A landscape with many valleys, sampled at points; each row gives a point and its height.
A ball rolls from a point to whichever of its 5 nearest points has the largest drop for the distance, and stops where none of them is lower. Distance is the straight distance between rows; heights are no part of it.
k94: [ 91  88 182 118 141 140  98  89 136 167  78 101 133 116 153 140 122 120
 199 176 100]  height 161
k353: [171 120 130 113 106 121 138 143 177 152 145  89 156  91 171 168 116 122
 150 167 122]  height 246
k168: [130 142 109 128 164  93 124 144 115 117 116 155 107 160  94 112 159 128
  73  67 145]  height 177
k428: [169 126 100  94 167 127 163 176 161 120 171 171 124 144  99 135 159  74
 135  67 181]  height 223
k166: [108  95 199 112 139 126 118  96 149 177  86  96 140 113 163 138 114 111
 184 186  98]  height 158
k180: [164 157 118 122 114 137 103 142 144 120 138 112 148 120 115 132 113 116
 150 141  95]  height 491
k429: [189 122 127 108 153 148 180 161 172 104 195 162 115 134 114 147 160  54
 123 103 170]  height 453
k189: [180 144 122 105 106 136 126 146 175 136 162  98 156 104 153 154 115 118
 152 157 112]  height 359
k99: [161 123 100  90 163 111 140 174 151 115 154 164 124 145  94 129 163  93
 119  61 175]  height 193
k496: [179 139 118 112 146 147 163 153 175 112 180 157 129 133 103 145 138  59
 107 130 144]  height 574
k684: [ 40  72 166 136 111 154  94  92  98 147  56 133 119 140 153 119 115 145
 190 183 126]  height 148
k300: [182 154 116 115 119 138 147 156 170 119 170 129 144 129 113 148 115  82
 126 145 122]  height 401
k536: [ 90  91 193 115 143 145 111 101 130 175  81 108 129 124 161 139 108 114
 193 183  92]  height 194
k508: [184 150 121 116 100 133 142 154 173 136 165 101 156 102 158 161 109 120
 147 168 129]  height 221
k865: [189 153 116 116 110 140 147 159 164 124 174 107 153 112 138 154 105 100
 137 162 118]  height 106
k252: [100 148 122 147 151  93 131 113  85 117 118 155 101 143 110 100 150 141
  63  83 129]  height 549
k888: [144 127 128 124 112 133  77 109 140 142 112  95 140 114 143 141 126 138
 177 137 109]  height 429
k73: [169 134  94 102 162 116 178 184 151 110 169 163 134 159  99 122 162  98
 154  51 201]  height 75
k893: [ 96 147 117 167 113 134 126 112  79 104 115 130 116 148 107  93 119 162
  85 118 106]  height 468
k296: [149 160  88  96 163  83 157 192 130 108 148 151 129 166 101 108 161 137
 129  45 193]  height 190
k575: [137 146 117 133 110 143  80 126 114 118 120 104 142 129 116 112 116 144
 152 125  93]  height 681
k655: [ 94 142 119 167 125 131 124 109  75 105 112 144 112 148 104 100 120 158
  71 119 102]  height 451
k962: [174 109 142 120  95 120 152 160 187 150 149  89 161  93 182 181 113 117
 141 173 145]  height 227
k535: [161 140 111 105 154 128 137 161 160 114 150 162 123 143  88 130 146  74
 101  95 140]  height 166
k415: [ 79 147 122 166 132 140 143  84  63 108 123 167  99 128 109  99 108 170
  65 121 117]  height 539
k664: [154 134 111 104 163 116 124 154 154 115 129 155 118 155  88 132 150  82
 113  78 140]  height 149
k551: [165 159 118 111 127 140 118 153 149 109 153 131 143 134  97 125 114  93
 128 135 100]  height 252
k682: [107 136 123 155 138 122 117 122  93 103 112 144 112 152 101 100 140 135
  65  90 112]  height 305
k940: [147  89 178 119 104 113 150 154 193 165 118  83 159  92 187 176 119  99
 135 176 139]  height 382
k84: [141 140  95 109 163  93 131 163 134 111 124 156 114 160 103 115 166 112
 105  55 164]  height 147
k141: [ 69 147 119 158 141 137 163  61  58 116 130 182  83 119 111  97  98 179
  62 128 126]  height 532
k970: [188 131 134 127  96 147 170 175 179 124 176  97 155 110 167 167 115 112
 132 174 150]  height 198
k482: [ 81 100 120 150  89 150  84  96  99 114  86 101 114 127 152 108 120 185
 159 149 130]  height 343
k636: [ 87 140 122 163 143 115 147  89  65 126 120 163 104 133 111  99 132 160
  58 103 122]  height 598
k475: [140 160  98 113 162  69 142 175 108 120 126 151 124 162 110 110 168 154
 103  45 177]  height 336
k234: [ 69 142  93 139 167 107 169  52  62 150 150 210  91 112 100  98 124 194
  89  85 141]  height 657
k548: [143 118 140 110 120 124  97 114 157 151 127  88 146  99 157 158 126 124
 179 150 109]  height 413
k892: [194 143 135 135 109 156 191 169 172 102 197 137 138 127 140 151 127  71
 114 161 144]  height 390
k784: [ 58 132 112 160  87 146 120  93  74 101 111 114 107 120 135 108  88 211
 125 148 132]  height 168
k456: [ 84 143 107 141 161  92 159  80  65 139 137 178  98 119 115  97 148 178
  74  82 147]  height 668
k915: [160  95 166 109 112 112 147 142 178 166 131  81 162  88 187 175 111 106
 150 169 134]  height 391
k620: [131  97 163 105 123 119 108 103 165 169 104  96 142 106 163 158 114 120
 174 165 108]  height 329
k638: [ 93 136 122 160 146 113 136 104  76 118 117 153 105 145 108  95 141 146
  54  90 120]  height 490
k284: [179 154 118 113 135 143 150 164 157 118 170 148 135 128 101 136 131  70
 115 128 127]  height 361
k384: [ 96 147 108 140 165  73 154 102  67 145 144 178 109 128 115  92 157 180
  76  76 163]  height 864
k360: [ 89 141 110 152 163  96 155  74  65 146 134 186  96 117 114  99 138 184
  67  85 143]  height 652
k821: [ 68 151 117 168 109 146 144  81  67 102 122 134 103 135 114 103  77 194
 101 139 116]  height 423
k19: [130 148 107 125 158  81 130 157 116 121 128 155 108 155 105 104 170 139
  89  56 165]  height 266
k448: [170  80 158 142  81 142 169 198 190 132 135  70 158 110 196 180 148  97
 133 172 177]  height 341
k760: [159 133 110 106 162 125 130 162 153 122 142 156 118 152  88 136 151  73
 113  77 151]  height 170
k499: [163 138 113 109 149 132 139 158 163 110 154 162 131 142  92 139 143  65
 107 103 136]  height 93
k948: [157 147 109 107 145 135 126 157 153 112 151 151 127 143  81 131 125  77
 114 111 116]  height 69
k160: [100 114 124 152  98 146  76 106 101 118 100  97 128 132 142 114 122 176
 165 136 110]  height 353
k835: [127 146 105 120 160  72 133 155  97 129 124 152 119 150 111 100 172 157
  82  49 164]  height 524
k498: [104  97 151 124 123 139  81  91 127 151  96  97 128 118 151 131 133 139
 189 149 113]  height 250
k183: [160 147 111 130 115 139  92 133 130 116 131 107 149 130 115 113 118 123
 152 132  93]  height 534
k598: [ 53  83 187 128 130 166  98 101  97 164  61 123 117 133 151 122 109 127
 209 193  97]  height 150
k801: [132 150 113 144 120 145  95 139  96 101 116 123 135 148 100 102 124 136
 111 115  87]  height 344
k79: [111  95 183 111 141 124 115  94 161 179  92 103 142 106 162 156 118 111
 177 173 103]  height 268
k519: [163 124 137 110 109 124 119 135 172 155 136  86 153  97 161 167 110 119
 160 156 120]  height 331
k416: [ 88 141 116 151 153  96 146  91  67 129 120 166  99 126 111  97 147 166
  62  90 141]  height 691
k686: [ 67  87 188 120 139 152 103  97 124 163  79 117 132 134 162 134 106 121
 201 185  94]  height 62
k313: [ 59  75 142 139 104 149  80  81 108 132  69 112 115 130 147 123 127 164
 184 159 124]  height 176
k850: [ 52  88 131 147  95 148  89  86 100 122  75 111 109 122 155 110 113 173
 172 159 141]  height 269
k561: [182 136 136 119  95 129 147 162 182 137 162  93 157  97 163 170 107 114
 143 172 137]  height 65
k24: [ 72  88 170 127 128 149  89  93 119 154  62 108 125 124 152 130 123 131
 198 170 113]  height 137
k370: [100 141 112 139 158  85 155 103  71 136 131 165  99 129 117 102 157 173
  69  67 152]  height 781
k932: [121 150 114 121 162  82 134 140  96 124 119 153 104 148 116 103 168 150
  75  60 160]  height 561
k531: [140 152 110 131 131 127 103 144 124 108 123 123 126 151  86 110 124 110
 109 113  94]  height 181
k230: [151 144 116 127 114 138  85 136 129 125 120 103 144 125 121 123 116 133
 163 134  93]  height 658
k474: [105  94 161 119 122 132  89  91 136 171  83 102 136 116 155 141 130 128
 187 165 101]  height 212
k178: [ 49  85 175 125 120 164  96 100 111 153  62 129 119 137 152 123 116 133
 194 188 112]  height 124
k264: [178 124 104 103 168 138 176 162 169 120 187 166 117 142 103 140 160  73
 131  86 177]  height 319
k749: [183 154 126 110 123 149 171 154 166 107 189 143 141 133 113 148 127  65
 110 150 133]  height 578
k645: [196 140 128 121  96 140 168 172 177 123 182 106 155 107 159 161 122 101
 132 171 141]  height 146
k346: [ 81 132 113 167  92 150 104  97  78 105 105 111 119 136 134 100 103 196
 123 140 113]  height 362
k864: [ 64 154 107 158 125 142 156  72  72 113 135 161  92 125 106 102  91 181
  74 134 109]  height 488
k245: [ 78 142 114 170 106 148 132  93  57  95 122 132 107 134 115  98  98 186
  93 140 108]  height 474
k184: [179 149 118 108 113 137 130 157 161 118 173 113 153 117 121 153 106 101
 140 152 110]  height 316
k88: [120 124 121 131  99 140  71 117 121 137 106  90 140 120 137 124 128 156
 168 135 103]  height 515
k470: [114 152 118 156 108 140  94 125  91 100 109 114 128 151 109  98 113 153
 111 121  88]  height 471
k643: [ 87 123 115 154  93 150  93 103  86 112 107  99 125 121 136  99 117 187
 147 137 114]  height 179
k747: [140 109 151 109 122 106 111 112 173 162 123  92 153  94 168 162 121 119
 168 161 116]  height 372
k681: [136  93 196 110 131 116 126 122 170 171 108  88 153 105 176 164 108 104
 155 180 108]  height 383
k362: [148 156 108 125 121 140  92 139 124 107 124 121 138 146  94 117 121 114
 118 125  89]  height 277
k31: [ 86  98 135 135  99 147  71  91 121 137  79 100 123 125 144 121 127 160
 173 145 117]  height 229
k146: [ 77 139 110 150 152 109 160  68  67 133 134 183  94 120 109 102 133 174
  62 100 138]  height 628
k507: [188 150  91  99 159 113 196 187 152 104 180 162 147 173  95 114 157 108
 176  44 213]  height 219
k505: [197 142 134 136  98 157 185 178 170 106 192 119 149 128 146 163 114  92
 117 171 142]  height 257
k706: [159 155 115 122 121 134  97 148 136 117 138 119 139 135  94 122 109 101
 129 127  87]  height 318
k64: [ 74 142 100 147 156 101 168  66  58 141 137 191  92 114 113  97 133 186
  76  93 139]  height 646
k156: [109 146 119 140 162  71 140 119  79 135 123 163 105 135 120  99 160 163
  69  65 151]  height 905
k800: [195 145 123 126  99 141 169 168 166 113 183 112 148 118 136 156 113  92
 124 162 131]  height 276
k693: [ 64  84 181 121 127 158 101  88 117 157  65 118 122 129 153 124 118 128
 198 182 113]  height 123
k112: [164 126 104  94 162 132 148 169 162 116 165 165 118 131  92 138 157  68
 119  79 168]  height 275
k224: [173  95 155 130  86 136 164 185 192 136 148  82 156 101 186 183 127 115
 135 171 163]  height 272
k529: [103 134 110 154 105 147  91 113  99 100 110  99 128 138 128  97 110 173
 136 130  99]  height 392
k193: [ 72 144 121 158 145 126 152  78  68 122 124 170  91 127 106 104 122 168
  60 113 124]  height 584
k425: [ 67  84 154 132 112 153  84  91 114 144  67 112 128 125 151 125 125 147
 191 175 124]  height 151
k596: [141 133 105 103 166 103 121 161 133 116 128 154 123 147  96 123 157 105
  89  71 149]  height 126
k479: [141 146 113 123 144 126 110 144 128 105 127 145 131 149  87 113 133 103
 101 105 104]  height 138
k417: [157  77 175 130  95 124 163 177 194 147 132  81 160 100 196 176 131  95
 126 178 169]  height 371
k16: [125 143 114 150 110 138  93 126 102 114 114 106 137 138 115 101 116 154
 138 123  96]  height 548
k938: [ 79 143 123 165 119 136 139  99  69 104 119 146 104 137 102  98 108 169
  81 120 104]  height 516
k998: [100  87 181 115 129 129 103  94 152 163  78  95 135 121 158 148 123 120
 181 168  99]  height 216
k649: [135 143 118 141 141 124 108 134 116 108 120 134 123 157  92 106 135 105
  92  98 100]  height 152
k845: [133 148 108 122 148 106 112 151 120 113 126 152 113 156  87 111 154 107
  81  78 127]  height 105
k887: [120 105 142 115 120 129  83  96 145 158  91 100 135 108 159 141 131 134
 187 155 107]  height 256
k298: [152 137 119 114 109 137  87 116 149 134 127  92 144 107 133 142 119 136
 175 144 102]  height 554
k697: [178 140 105 103 163 136 159 156 171 107 181 162 122 131  99 146 143  56
 116 103 156]  height 378
k578: [193 117 136 128  85 135 162 177 187 130 170  85 165 105 173 171 125 114
 138 173 153]  height 200
k761: [162  96 164 123  96 125 151 162 189 142 137  80 160  88 185 180 126 107
 133 178 155]  height 317

Two balls start at each pair of points below. Name the first point that both come to, or write never.
k850 / k31 | k425
k938 / k415 | never
k416 / k252 | k682

Where does a ball stop that starts at each point below?
k298 | k686
k893 | k845
k230 | k948
k417 | k561
k146 | k784
k706 | k948
k475 | k845
k141 | k784
